Each row is a point on a tangle of strands that fork, close into loops and nearly touch. The rows are in no order.
In the rows, zero is written as 128.
Points whose rows are less than 193 apart are linked; no others are. Some points are linked to none.
Zuvob: [129  69 148  88  72 130 145 149 134 126 185 152  48 161 149 117 195 129
 109 103 153 105 150  85 150 151 130 105 160 145 136 141 151  72 134 114
 145 130 131 103 191 172 102 101  72 104  89 136 125 152 106 117 103]
sefa: [ 94  91 169  96 145 180 122 150  96 102 127 131 164 133 142 169 144 105
  96 105 129 103 147 104 150 152 120  68 137 116 130 135 172 112 149 111
 132 126 133 190  53 159 122 134 185 194  37 113 117 149  82 144 160]
zof: [123 127 124  74 139 107 139 105 158 100 110  52 151 125 107 119 101 121
 126 120 123 144 109 156  92  84 141  60 167 156  72 128 110  87 145 145
  88 144 239 187 107 145 164 183 140 134  99  81 138 116 118 153 134]
vofav: [157 152 125 153 118  99 123 122 137 150 117 107 119 133 121  93 101 107
 143 156  88 144  74 151 124  78 129 169 150 138 138 126  58 186  97 169
 152 141  69  93 179  83 166 120  90 120 181 170 141 102 181 139 130]
Mir: [137 167 151 142  55  84 167  92 136 133  92 157 149 162 136 123 107  60
 147 143 180 169 109 114  79 163 100 145 109 120 114 113 177 115 122 165
  83 118 132 178 134 100 110 158 108  80 173 153  94  84 156 150 124]
zes: [138 103 117 160  71 123 143 144 158  82 139 132 131 168 139 122 136 118
 109 134 221 133 113  93 101 214 105 138 122 182 137 107 173 126  84 137
 144 135 106  96 117 134 122 109  71 114 102 191 120 118 132 119 101]
lir: [105 120 104 129 188 114 116 123  98 167  77  97 157  77 116 139 132 163
 100 114 109 123 155 124 108 106 157 121 133 124 133 157 116 126 123 118
  96 156 168 165  82 135 103 100 188 143 130  94 122 114 110 110 164]
kap: [142 146 113  96 104 127 116 129 121 138 139 128 100 100 128 149 135 114
 128 124 167 161 145 128 151 131  99 153 113  85 109 110 137 110 171 124
  81 145 166 159 163  63 141 148 128  57 161 129 118 113 108 140 131]
Vezuv: [124  87 111 167  73  83 157 140 132 175 129 180  96 120 136 142 180 187
 160 117 148 117 116  94 128 158 163 185 105 141 143 125 136 111  97 120
 104 139 114 109 148 162  62  62 102 111 142 102 125 115 126 101 115]
Kan: [ 92  89 179  53 158 173 116 139  81 100 150 108 125 138 148 143 135  85
  97 106 106 108 154 134 165  90 126  33 181 141 141 152 115 125 116 136
 144 136 161 203 112 137 147 169 169 165  41 103 138 152  96 151 158]
lel: [142 127 201 117 117 113 155  93 105  92 150 139 163 134 145 161 153 100
 183 138  73 162 159 118 121  96 128  81 136  99  91 148 157 111 194 130
 107 109 136 173 149 161 125 157 147 166  87 102  92 117 113 148 136]
Von: [115 162 143 149 112 132 135 160  77 173 130 224 147 123 148  33 134 125
 107 100 121  83 139 108 130 157 145 107 167 124 155  98 155 189 123  81
 161  78  96  89  95 143  98 168 156 139 150 135 151 171 109 112 140]
fus: [150 149 126 180 141 132 105 147  83 122 128  85 160 160 122 121 138 139
  72 141 175 102 148  95 167 200 116 124  83 114 107 120 154 130 196 114
 150 176 130  44  92 128 125 109 124 104 165 185 109 166  87 148  98]
Losud: [114 102 140 130 110  84 137 134 110 183 121 173 115 105 144 129 171 183
 131 104 138 100 147  96 113 107 163 142 119 141 121 154 133  76 134 121
 105 133 178 136 130 185  59 107 132 115 150  63 123 139 116 105 141]
gopuf: [135 142 151 160 175 118 134 119 104 144 117 180 177 122 106 133 137 153
 153 162 112  81 130 103 114 108 118 128  96 151 130  89 137 136 166 133
 147 103  74 129 120 136  96 162 172 189 188 151 126 135 164 119 128]
val: [133 149 108  98 109 119 142 126  99 138 144 137 111  48 106  72 159 128
 138  98 139 149 137 118 116 125 125 151 149  84  74  99 130 119 187  78
  85 121 176 154 204  75 150 147 167  89 147 139 145 129 104 120 135]
mufo: [119 129 177 152 176 140 112  86 113 134 112  96 156 195 136 185 122 122
 115 155  64 125 157 136 157  73 140 100  99 120 150 183 125 132 127 180
 150 141  77 118  95 157 112 117 127 161 137 124  93 135 152 147 129]
mefez: [158 164 118 162 131 107 100 156 107 173 137 164  99 126 146 131 119 172
 176 135  86 108  87 132 165  69 155 173 113 100 107 131  61 146 162 153
 107 130 160  82 145 127 123 133 112  97 191  58 154 130 133 135 134]
kivir: [140 136  87 138 131 123 139 105 182 161 102 139 128 158  70 160 122 162
 135 161 164  94  83 154 119 118 109 140  70 138 153  82 114 127 125 139
 139 110  78 146  99  75 117 130 120 125 187 142 157 117 188 118 106]
dava: [139 200 126 147 155 119 163  85  88 145 108 121 164 128 106  91 105 110
 146 118  63 116 133 121 119 115 141 118 105  65  72 110 142 109 231 101
 113 117 140 144 131 135 119 145 180 142 181 117 120 151 140 153 116]
maruv: [ 87 105 101 113 168 149 121 111 136 139  94 114 124 124 142 140 117 136
  97 104 129 125 164 127 120 141 148 127 127 124 167 173 157 106  82 120
 139 137 140 158  76 160 110  81 154 129 110 103 126 138 116 106 152]
mazu: [109 135  68 114 198 146 121 107 124 157 123  97  92  47  86  84 137 187
 102  95 143 127 192 142 136 151 133 151 116  98 143 123 134 108 169  65
 130 119 143 108 166 116 139 114 192  94 155 143 154 176 112  90 118]
tised: [120  64 112 132 151  92 142  96 146 141 109 106 140  63 102 174 193 176
 159 136 136 164 173 121  72 130 123 149 134 166 135 148 116 135  99 125
 113 147  98 185 176  94 109  79 145 150 102 140 106  77 134  79 132]
luf: [122 153 106 149 182 139 132 141 124  95 136 130 165  66 117  82  91 113
 127 138  87 115 139 118  97 152 131 172 139 142 116  90 116 162 125  89
 185 113  71 103 143 143 151 119 181 192 126 193 154 136 134 128 129]
Piged: [116 124 147  86 178 130 133 105 106  74 132  82 134  98 138 105 116  84
  80 133 141 153 190 115 100 119 100 103 183 170 121 151 137 101  94 135
 141 164 155 162 168 122 162 150 156 114 122 184 110 129 114 139 144]
tov: [132 178 113 149 190 113 143  99 124 145  93 143 187 131 113 133  92 124
 132 142 127 101 124 124 103 115 128 137  77 105 103 105 150 110 165 125
 119 120 140 162  69 131 111 147 183 155 193 121 122 122 145 148 128]
zoluf: [113  70 138 148 134 160  92 181 115 119 157 110 128 110 136 173 182 168
 110 101 149 134 166  96 165 198 135 105 126 120 130 161 148 145 123 103
 128 157 117  90  82 154 118  78 132 175  29 125 108 134  62 121 136]
rabe: [141 136  78 155  83 108 154 119 196 144 115 142 119 148  83 127 122 150
 167 142 150 126  72 154 106 178 136 172  81 124 133  94 139 137 120 102
 137  95  86 114 120 124 115 117  93 129 136 150 158 113 167 108  92]
zogi: [123 128 146  78 128 162 153 121 139  92 173 161  80 150 177 149  89 120
 156 162 124 101 101 115 147  83  91 143 115 153 141 112 145  31 143 146
 142 111 171 135 165 197 117 145  98 121 164 103 135 164 154 165 128]
nos: [125 162 109 135 146 114 141 107 184 123 133 166 136  91  91  68 120 149
 190 125 117 116 146 174  85 160 113 157 112 136 119  76 128 140 157  68
 174  44  72  88 154 135 141 183 148 142 138 145 151 134 170  80 104]
nas: [142  82 149 135 100 137 129 136 169  79 160 126 140 160  98 169 152 123
 138 151 162 138 121 119 124 177 100 101 115 174 144 108 154 145 109 140
 147 119  44 130 131 112 129 129  97 181  63 189 117 122 149 119 100]
Beb: [136 139 154 100  78  91 182 100 132 137 138 170 127 100 130  89 121  93
 173 143  96 118  83 125  84  59 142 142 171 161 126  91 104 115 131 135
 124 106 117 202 214 115 137 158 129 137 155 134 154 113 191 117 153]
lum: [123  90 181 104  72 128 130 185  86 124 179 178  80 135 202 140 160 105
 111 116 173 115 135  58 160 130 115 138 152 143 128 138 149  66 123 156
 129 165 174 109 169 182  94 109  87  98 111 115 102 133  87 151 133]
gor: [126 114 176 120 162 130 109  94 100 148 113 109 138 190 124 151 154 115
  76 150 131 112 173 122 144  86 105  79 117 155 174 143 136 129 125 174
 150 159  88 128 132  92 123 160 129 108 171 160  95 137 143 130 123]
tuzos: [136 133 122 102 154 133 143 107 172  98 155 155  96 118 127 118  97 155
 189 159 126 107 113 143 101  86 104 156 123 165 132 106 121  76 127 127
 147  89 134 126 174 174 129 161 115 134 161 117 152 142 179 125 119]
dibam: [148  73 144 136 119  76 100 159 140 123 159 140 105 109 129 135 186 203
 175 140 130 133 126 113 119  91 146 135 168 205 121 144  76 144  94 148
 123 149 139  83 174 147 110 120  87 141 111 114 131 113 123  95 129]
nomo: [134 128 140 123  82 128 130 157  99 118 153 186 108  93 149 169 154  82
 151 141 176 170 141 103 147 156  81 177 126 106 126 100 139 147 125 140
 103 138 106 166 185  50 141 135 117  89 134 161  97  94 117 134 137]
guze: [105  74 178  99  92 150  89 184  72 142 160 165  99 128 178 182 174 107
 105 113 168 111 153  95 183 120 103 111 142 133 136 151 119 109 124 160
 127 171 167 162 125 108 118 123 118 105  97  98 100 125  89 130 155]
ris: [118 138 137 117 138 134 126 122  93 161 100 122 152 163 140 116 101  80
  68 133 130 117 120 131 132  80 132 100 148 134 162 136 115 144  90 168
 137 145 116 157 100  90 138 140 137 123 162 141 130 133 143 151 151]
rumel: [105 103 119 117 146  93 115 150  78 210  94 122 146  72 121 151 183 196
  94 113 134  97 144 117 128  82 158 128 128 143 117 141  93 103 154 123
  99 171 200 167 119 118  89 114 166 117 166  71 128 122  98 100 162]
rudot: [130 103 121 158 121 105 143 131 136 127 118 141 158  66 105 166 152 143
 181 147 119 156 115 124  89 140 135 179 119 145 113 108 111 159 112 132
 120 140  76 164 165  96 125 102 147 175 111 152 115  67 143 116 127]
nem: [162 137 130 157  90  92 133 121 142 161 110 137 161 179  82 128 141 163
 129 152 183  92  84 116 102 131 117  96  90 165 107  72 138 124 173 142
 113 121 121 126 102  99 104 176 109 121 200 144 137 117 165 130  94]
Bano: [111 121 102  97 129 150 137 127 137 119 126 114 121 142 111 101 121 134
  86 103 146 101 128 123 100 151 139 105 143 150 141 116 160 101 127 101
 140 120 146 136 114 145 121 127 135 136 114 144 154 153 125 113 128]
gol: [123  94 129 138 133 132 104 142 130 119 122  83 154  96 113 139 172 147
 117  94 118 179 172 131 132 181 153  87 147 111 118 173 135 167 122  97
  84 139 136 132  79 135 128 100 143 155  15 117 102 110  70 105 143]
sased: [126 101 149 103  70 136 154 106 171 137 150 170  84 182 126 143 153 128
 167 114  78 127 106 136 148 125 157 105 130 104 154 154 140 110 133 112
 123  65 102 155 136 178  98 115 103 150  73  73 138 151 154 113 124]
Baf: [116  88 114 135  90 189 116 189 131  76 160  96 106 139 152 205 116 107
  98 145 167 139  88 105 173 142 109 171 105 128 129 126 113 111  84 172
 132 183 124 144 103 117 144  40  90 145  73 155 137 103 117 161 132]
dala: [130 193  84 135 112 140 166 101 165 144 100 146 139 193 106  65  64  76
 109  94 105  85  74 174 122 161 166 106 115  79 148 102 147 142 135  79
 160  49 121 132  64 152 126 147 124 122 140 104 180 166 154 127 108]
kozu: [142 110 129 112 124 111 101 106 147 130 131 123 110 127 113 193 161 149
 151 162 182 155 150 147 128 102  74 130 100 148 130 116 112 106 141 163
 103 152 142 168 157  53 141 157 102  66 167 122 105  98 150 112 118]
Zuke: [107 117 118 140 134 131 148 103 121 168 100 120 106 174 149 112 125 148
  90 104  82  87 124 104 127 118 189 147 126 131 177 174 140  92 104 136
 158 139 111 107 108 205  79  57 125 141 154 105 131 151 142 122 138]
Rinoz: [127 121 168 115 124 103 144 119  77 136 128 139 162 106 124 102 168 120
 119 115  88 134 160  99 103 102 151  99 171 121 109 135 134 149 163 109
 108 133 125 162 167 124 129 140 167 162 114 135 124 127 112 124 149]
bog: [133 174 107 171 146 120 161  87 138 136 110 115 112 209 146  79  84 132
  96 116  94  87 122 127 115 135 175 129 108 125 156 153 152  90 127 123
 168 112 127  63 100 224  89  94 103 109 187 124 145 177 149 124  99]
vuso: [157 109 145 153 101  97 147 142 132  93 153 129 145 105 114 114 172 168
 164 160 123 122 120  87  89 131 135 145 143 184  94 102 124 130 144 129
 130 145 102  96 207 137 123 118 115 159 130 176 124 111 132 119 113]
zuki: [110 189 118 149 217 155 121 123 103 115 103 116 198  99 132  74  55  74
  97 119  81 112 135 145 113 133 139 121 139  94 125 112 125 192 104 101
 167 117  93 117  70 120 161 134 185 182 125 156 145 140 122 158 141]
Zis: [142 110 120 123 154 119  78 167 170  96 148 120  93 117 145 150 109 170
 162 141 154 141 120 158 133  87 110 137 168 188 132 145  71 149  57 160
 137 132 154  95 134 120 153 149  82 108 111  90 142 120 131  99 132]
kovi: [142 139 132 158  87  93 125 104 156 146 117 113 128 196 121 138 138 156
 145 111 110 133 118 143 122 154 173 106 101 102 106 159 150  99 171 121
 101 112 166  87  91 188  85 123  92 108 116  66 111 133 119 123  97]
Bon: [106 147 132 105 186 188 120 155  87 109 117 112 170 112 133 128  95  84
  72 123  96 101 140 113 146 134 119  89 142  93 130 118 147 154 138 100
 139 132 133 159  63 121 156 121 199 187  92 139 137 149  90 162 167]
nafil: [113 107 139 127  74 161 133 129 138  78 138 103 103 157 166 187 116  63
 125 126 136 180 125 112 158 152 112 165 113  93 125 169 140 101 102 164
 115 161 126 146 122 138 144  64  87 115  79 135  98 100 112 163 139]
Kenad: [ 99 101 150  76 178 162 132 125 107 124 149 154  66 130 179 162 130 133
 105 134 124  93 156 106 160  84 102 146 123 137 165 150 146  37 119 148
 160 146 164 152 160 188 105 111 129 105 156 104 116 171 128 144 146]
vizo: [136 132 130 178  60  82 132 150 132 160 120 192 122 114 135 109 158 140
 171 118 117 148 114 117 128 170 157 170 142 120 135 137 123 193  93 116
 113 112  87  90 138 125 106 106 107 109 120 128 116  99 121 110 121]
vem: [139 144 128 116 162 120 131 126 150 117 122 148 131 135 121  85  90 156
 166 137  98  92  88 153 106  59 142 104 159 169 121 109  94 119 119 125
 147  85 158 109 124 175 134 194 128 144 155  83 169 145 160 115 133]
kube: [107  93  83 137 113 117 135 177 125 129 154 177 108  20 114 109 181 191
 181 107 130 129 120 121 132 144 138 193 136 129 109  79 103 148 118  70
 104 104 118 132 193 103 127 107 164 147 105 113 167 109 103  79 128]
nosed: [127 156  98 156 150 142  98 169 115 140 119 175 134  85 147 146  98 131
 152 129 145 126 108 137 150 136 119 179 104 108 134 108 116 165 109 119
 124 125 119 124  88  95 136 118 148 129 148 112 137 120 114 133 145]
nez: [106 130 139 146  82 154 128 138 114 145 112 141 116 188 178 112 121  92
  48 113 171 101 112 101 155 156 131 135 112 117 176 145 162 120  89 155
 152 146 126  87  69 150 115  84  87  82 156 133 119 152 119 154 132]
gogos: [152 126 136 168 165 112  84 133  89 153 115  83 160 100 126 178 166 151
 118 155 128 185 169 127 159 151  99 142  75  88 110 162 116 178 152 147
  92 191 119  81 125  77 135  99 136 104 146 160  64 105  85 144 120]
Gafel: [140 149  92 151 133 138  93 154 125 132 122 112 132 104 134 189 105 118
 137 160 138 145  77 144 162  94 101 181  93  94 121 117  72 159 120 168
 106 170 134 136 108  58 158  93 124 118 164 125 130  89 130 165 138]
Mor: [136 138  92  93 109 137 110 155 124  99 131  58 126  86 108  94 120  96
  75 103 163 166 117 133 116 144 113  99 176 122  89 119 117 135 126 112
  91 169 202 143 133  58 192 145 131  91  90 164 130 109  74 139 135]
mabi: [139 117 156  76  45 141 133 142 115 108 158  83 114 179 113 117 115  68
  97 117 100 137  59 136 147  69 152  55 186 123 103 122 101 135 140 156
 102 141 163 177 144  92 167 153  99 134  70 125 154 126 134 176 135]
famad: [121  91 136 124 149 185  97 168 120  95 160 129 124 133 152 164 150 143
  86 115 195 111 169 110 182 197  84  99 108 119 148 125 179 130 128 106
 157 135 109  72  84 124 139 124 122 123  74 153 105 167  77 124 123]
fel: [149 123 135 150 129 103  86 131 164 123 129 120 119 114 122 117 130 120
 166 140 117 167 117 172 117 100 113 143 172 151 140 135  71 200  79 152
 136 119  84  96 176  70 179 156  91 113 116 142 123  83 151 106 128]
puba: [124 132 138 136 219 106 120 111 100  99 111 103 154  73 131 102 123 144
 100 153 157 137 193 100  77 122 101 133 148 184 119 122 135 126 109 140
 137 170 134 113 162 116 145 143 171 127 172 199 104 121 123 117 141]
biru: [146 111  98 119 134  95 132  98 187 119 118  59 129 127 109 165 111 149
 136 160 196 156 129 149  82 122  86 129  88 177 102 112 119  66 134 176
  89 167 199 183 121  95 136 162  91  83 165 121 112  84 154 143 109]
Pudu: [114 118  83 157 157 125 122 148 126 166 109 166 139  49  95 144 153 184
 163 120 121 121 123 129 132 141 144 183 107 115 136  99 109 169 117  89
 120 118  86 143 125  94 122  97 171 152 136 116 148 106 129  96 133]
Gupit: [147 115 120  92  93 131  93 167 133  93 146  52 129 124 113 108 124  96
 104 120 126 157  63 151 136  90 127  66 202 144  85 134  63 177 117 146
  97 163 191 153 139  62 194 150 105 138  64 135 154 100 102 148 152]
Nake: [117 170 106 142  87 139 194 104 149 154 117 175 121 169 126  60  91  99
 135 109  76  88  83 140 110 157 172 144 128 106 162 117 151 122 124  77
 165  53  78 131 113 200  93 122 133 156 133 123 165 163 172 105 125]
digol: [137 155 108 111 127 161 139  93 211 103 132 120  98 202 114 151  65 116
 165 148 107 123  81 196 154 116 119 124  83 105 154 120 128 108 112 132
 157  73 103 114  98 148 149 150  82 120 126  95 157 150 182 131  96]
Nidit: [129 138 133 177 149 114  90 134  85 189  78  82 170 131 128 158 157 166
  62 136 145 124 163 124 169 174 128 117  71 111 124 157 127 149 153 148
 119 206 144  67  66 119 102  87 138  97 174 144  76 130  87 134 120]
kabo: [107 109 111 130 100 139  97 136 134 172 117 115 117 115 109 141 175 138
 114  88  91 180 169 156 170 175 153 109 148  68 152 185 130 201 104 101
 102 129 103 125  94  97 130  83 128 119  58 108 108 110  85 102 138]
nure: [116 146 154 152 140 149 142 153  67 169 128 219 161 127 134  92 134 116
 134 126 107  86 139  87 138 145 117 127 109 112 148  83 167 168 166  90
 156  86  68 122 118 126  93 147 184 176 163 153 122 156 132 131 137]
nasop: [148 157 133 169  93  83 132  91 151 148  80  75 138 225 139 108 109 115
  93 117 122 159 126 152 119 159 164 101 105 111 113 184 149 124 140 162
 104 147 171  74  73 178  95 117  72  76 149  99  94 114 112 146  97]
fuli: [133 130  98 136 112 106 138 154 117 133 138 149 118  14 120  80 148 164
 191  98  96 152 111 124 117 115 156 190 146  90  61 100  83 150 174  64
  80 110 173 134 190 111 146 112 169 117 113  98 162 103  98 114 143]
misib: [107 105 161  60 185 167 106 135  90  72 159  83 104 122 147 125 120 105
  77 121 116 126 177 122 157 107 114  72 177 151 135 156 125 104 115 134
 161 158 171 132 153 138 169 161 145 127  76 148 134 171  86 147 147]
tasiv: [135 133  51 140  75 145 148 150 175 120 133 108 102 134 108 133  96 134
 128 138 145 117  33 132 130 148 151 194 102 129 130  87  99 127  98 128
 137 141 120 132 122 102 140  69  90 131 129 157 179 112 166 140 111]
kada: [129  97 159 134  76  74 133 128 101 182 104 172 151 123 116 150 193 146
 127 134 204 143 152 106 106 125 100 120 117 157 129 115 141 121 134 149
  87 140 143 169 139  70  85 168 125  83 173 122  95  96 134  99 125]
dovab: [109 135 102 102 244 162  88 119 109 147 126 125  96  73 132 120 117 177
 112 117 113 108 210 154 156 116 120 124 129 104 158 152 124 120 127  98
 150 114 139  98 132 137 144 131 174 109 146 108 138 188 111  95 144]
vob: [107 151 136 129 113 124 162 112 161 131 125 202 118 117 141  80 111 110
 168 116 116 128 143 135  94 182 125 165 130 125 159 126 165 133  98  83
 163  54  72 105 141 189 104 142 132 138 113 133 123 134 155 100 126]
zoz: [100  91 193  63 118 173 113 173  50 133 164 167 118 136 183 151 137  81
  97 123 128  92 115 105 175  72 112  72 161 144 147 127 125 106 132 154
 137 137 172 211 120 138 119 159 149 150  95  98 134 145  97 159 161]
ruf: [127 159  92  89 164 133 120 127 150  79 119  72 134  74 136 106  70 100
 121 109 146 174 124 162 104 129 125 120 163 119  82 143 112 108 107 115
  86 134 234 157 114 124 178 156 154 106  86  95 144 117  91 140 145]
zofo: [105 163 143 106 101 193 122 142  72 153 115 146 136 198 163 115  92  58
  43 111 137  94 103 112 187 113 128 103 122  83 172 127 160 128 120 145
 153 126 129 137  72 109 127 123 135 100 156 125 135 170 126 172 149]
dila: [147 131 161 140 112 141  95 159 114 101 155 122 137 176 138 146 146 129
  97 131 195 117 149 109 168 183  90  90  91 119 113 119 174 122 187 125
 136 130 144  52  87 139 121 160  95 106 115 142  98 159  81 151  99]
Puzi: [152 114 158 134  98  87  98 142 129 157 150 165  88 140 141 138 162 175
 189 128  82 127 114 139 147  51 156 125 161 135 118 157  74 143 137 153
 103 115 150 100 164 149 114 139  86 115 127  55 138 125 136 110 141]
tak: [108 132 117 117 167 173  69 136 123 138 119 105 129 123 133 180 130 117
 120 115 106 171 164 182 184 118 119 100 129  65 155 180 110 187 103 126
 109 128 126 126  71  70 168 125 138 120  77  83 119 131  90 125 151]
sezuf: [135 180 165 140 130 142 154  84 135 127 134 130 135 151 139 115  84  60
 159 149  18 138 133 165 147  80 134 149 133  87 147 136 112 158 132 148
 172  93  41 116 181 151 143 140 126 152 148 135 129 127 187 157 118]
pizi: [113 148  68 110 174 137 126 105 169 143 118 146 108  61  88  69 114 166
 149  91 138 127 169 169  99 160 125 151 125 100 131 106 136 137 135  42
 135  65 116 126 141 108 150 153 169 108 139 121 156 143 137  73 121]
sos: [108  98 138 102 216 168 102 129  87 138 149 131  96  87 149 171 155 159
 128 136  95 117 196 114 166  92 113 140 127 120 153 149 125 102 137 120
 152 145 117 136 161 145 123 109 170 149 127 119 122 165 114 120 154]
mur: [124 183 132 131 124 155 136 110 171  96 139 138 121 158 159 122  42  62
 163 144  77 148 105 188 148 123 122 184 107  96 149 131 116 147  95 134
 184  81  67  87 138 167 158 131  98 131 122 129 144 128 176 157 110]
pora: [140 103 125  97 125 160 120 131 154  69 178  99 111 124  83 146 150 119
 120 142 160 146 154 129 133 166  79  96 136 140 122  91 154 143 157 105
 138 127  81 119 171  52 171 156 117 136  73 205 120 132 116 117 105]
kirob: [141 119  93 164 131 163 104 170 119 112 137  90 136 106 141 215 108 146
 127 154 162 153 104 122 174 155 110 198  63 107 107 131 112 123 117 164
 110 192 135 100  92  97 139  49 111 121 127 143 121  97 104 164 120]
nena: [153 189  82 182 169 122 156 118 129 115 138 101 109 156 145  52  70 137
 121 125 122  83 115 124 117 156 161 154  95 123 108 118 127  95 170 102
 164 117 167  44 115 193 120 108 106 102 208 136 166 189 126 148  76]
viv: [138 126 107 156  59 152 127 152 147 107 143 117  98 194 145 117 112  97
  69 131 198 118  97 114 152 183 126 154 112 131 170 117 150 142  92 148
 152 147 104  71 115 116 134  76  52  98 136 183 135 147 127 143 100]
Lat: [144 142 139 156 189 103 102 105 112 119 101 116 162  81 126 131 141 144
 139 144 153 188 193 141 108 153  96 138 122 130 122 154 127 172 115 141
 112 150 111  91 141  89 143 149 156  97 149 163  74  98  95 107 121]
viz: [145 128  77 142  98 114 133 143 164 128 120 108 113 106 103 146  95 127
 155 163 135 132  34 148 115  88 121 187 118 143 129  93  57 145  95 161
 120 159 118 160 152  62 165  90 101 124 162 147 165  81 182 145 127]
siv: [135 127 133 158  82  99 150 113 115 169 108 187 139 142 109 128 171 159
 136 132 203 114 142 102 107 176 108 134  76 135 124  82 185 112 172 114
 107 109 113 129 124 100  80 162 137  93 191 145 112 122 136 114 106]
daf: [117  62 137  67  71 150 169 133 162 109 175 149  57 172 131 122 177 120
 135  94 120 110 111  95 119 150 150 102 167 150 153 143 158  75  99 105
 151  97 112 158 166 193 109  90  87 164  37 125 143 152 141 111 122]
las: [127 150  98 118 146 111 156  99 165 110  92  62 151 143 121 132  61 112
 105 149 156 141 104 135  77 110 112 135 124 167 121 120 123  82  92 173
 112 156 178 173 115 121 139 134 115 107 175 144 138  99 162 160 129]
pepi: [119 125 130  81 155 125 131 136 139 101 128 119 147 115 111 111  96 151
 153 133 123  92  95 155 100  61 130  69 159 162  87 100  99  98 149 125
 107 106 209 172  99 149 145 203 168 166 126  69 170 130 134 129 154]
maz: [134 113 108  95  79 126 120 147 136 142 143 158  92 131 114  87 129 126
 119 109 157 113 101 137 121 120 140 117 176 145 142 121 122 129 100 115
 133 103 150 129 151 110 137 150 106 106 119 120 163 150 128  99 132]
Bure: [134 146 153 102 180 156 113  94 119  97 144  97 127 139  98 140 122 105
 107 159 119 125 167 148 148 102  75  96 133 119 135 110 133 139 161 134
 156 127  85 118 163  73 166 177 150 123 146 181 115 147 147 145 110]
goz: [115 126 135 147 105 137 148  89 172  99  95  79 136 184 153 166 118  85
 117 126 150 175 125 122 112 180 126 143  85 111 129 164 171  95 103 167
 119 142 111 134  82 147 127  85 101 114 106 135  91  99 139 145 120]
Nifaz: [125 117 130 128  80 113 137 121 149 156 138 161  98 169 121 101 157 160
 160  81  76 117 125 144 133 141 183  91 147  84 125 169 152 115 157  90
 113  69 135  90 114 205  83 118 104 142  79  45 131 153 111  98 115]
lipi: [149 128 122  87 105 144 135 101 201  87 145  98 102 187 103 161  85 124
 169 142 116 124  74 182 142  88 120  84 118 135 118 115 115  74 141 156
 116  92 170 152 117 138 161 182  84 117 105  73 158 141 163 151 104]
bosu: [144 154 185 158 172 114 127  91 128 125 109 103 172 164 139 137  90  85
 144 150  31 158 136 162 134  64 153  96 152 118 131 169  96 191 114 176
 133 124  70 111 125 148 140 149 133 183 120 115 107 108 161 153 130]
Tili: [135 141 151 162 146 106 110 155  89 153 134 150 153  77 107  76 169 168
 155 111  72 132 147 121 127 116 153 114 173 106  93 126 102 211 164  85
 123 113 108  81 153 119 146 149 168 171 113 120 131 131 100 105 144]
refo: [117 141 117 142 198  97 127 100 129 160  54 127 195 106 122 154 111 148
 114 139 169 116 143 135  74 119 119 124  93 152 135 139 137 115 104 149
 103 142 155 175  53 134  96 148 172 136 187 109  98  97 139 119 142]
Kor: [139 145 104 149 105 111 150 101 168 108  85  55 154 187 137 122  82 114
 105 131 130 154  85 133  84 147 154 134 105 147 112 163 142 105  94 166
 112 161 173 121  78 175 119  96  85 127 134 126 114  97 143 153 113]
reda: [139 181 163 124 140 111 178  69 108  92 140 131 152 122 133 107 107  91
 179 133  59 152 167 126 102 119 127 115 137  83  74 136 164  96 209 102
 110  90 122 127 177 177 131 170 164 140 141 124  99 147 132 150 125]
finu: [148 147 133 160 160 126 148 112 117  92 142 101 151 121 108  82 115 128
 132 159  77 118 142 101  91 139 141 155 129 166 117 108 133 140 139 124
 185 146  63  76 191 153 145 111 141 176 163 226 124 129 153 138 106]
fubo: [115  64 145 113 104  98 133 111 135 111 127 131 118 110 137 158 186 127
 145 128 173 163 168 112  89 153 110 121 152 182 141 150 122 116  71 162
 110 151 120 203 146 102 101 111 100 114  81 134  97  91 136  76 137]
soga: [147 128 127 149  43 105 125 170 135 158 132 162 129 143 121  91 122 116
 142 105 100 126  52 139 132 132 175 129 163 129 139 123  95 197  96 130
 118 101  99 105 115 124 117 127  89 140  96 107 156 109 137 112 138]

A fork is a point with three links, a tip a point with one. Leave the first point through the second and follow the links. Name the first fork or tip that comes.
puba / Lat => tak
zogi / tuzos => mabi
mabi / Gupit => dala
ris / zofo => gor
zoluf / famad => Kan
zoz / guze => Kor

A tip is a point with one link. Name the tips that can be reached along the links from each point below, in the order of the rows.
bosu => lipi
nem => mefez, nomo, tak, fubo
Mor => dala, mabi
dava => Von, nena, Tili
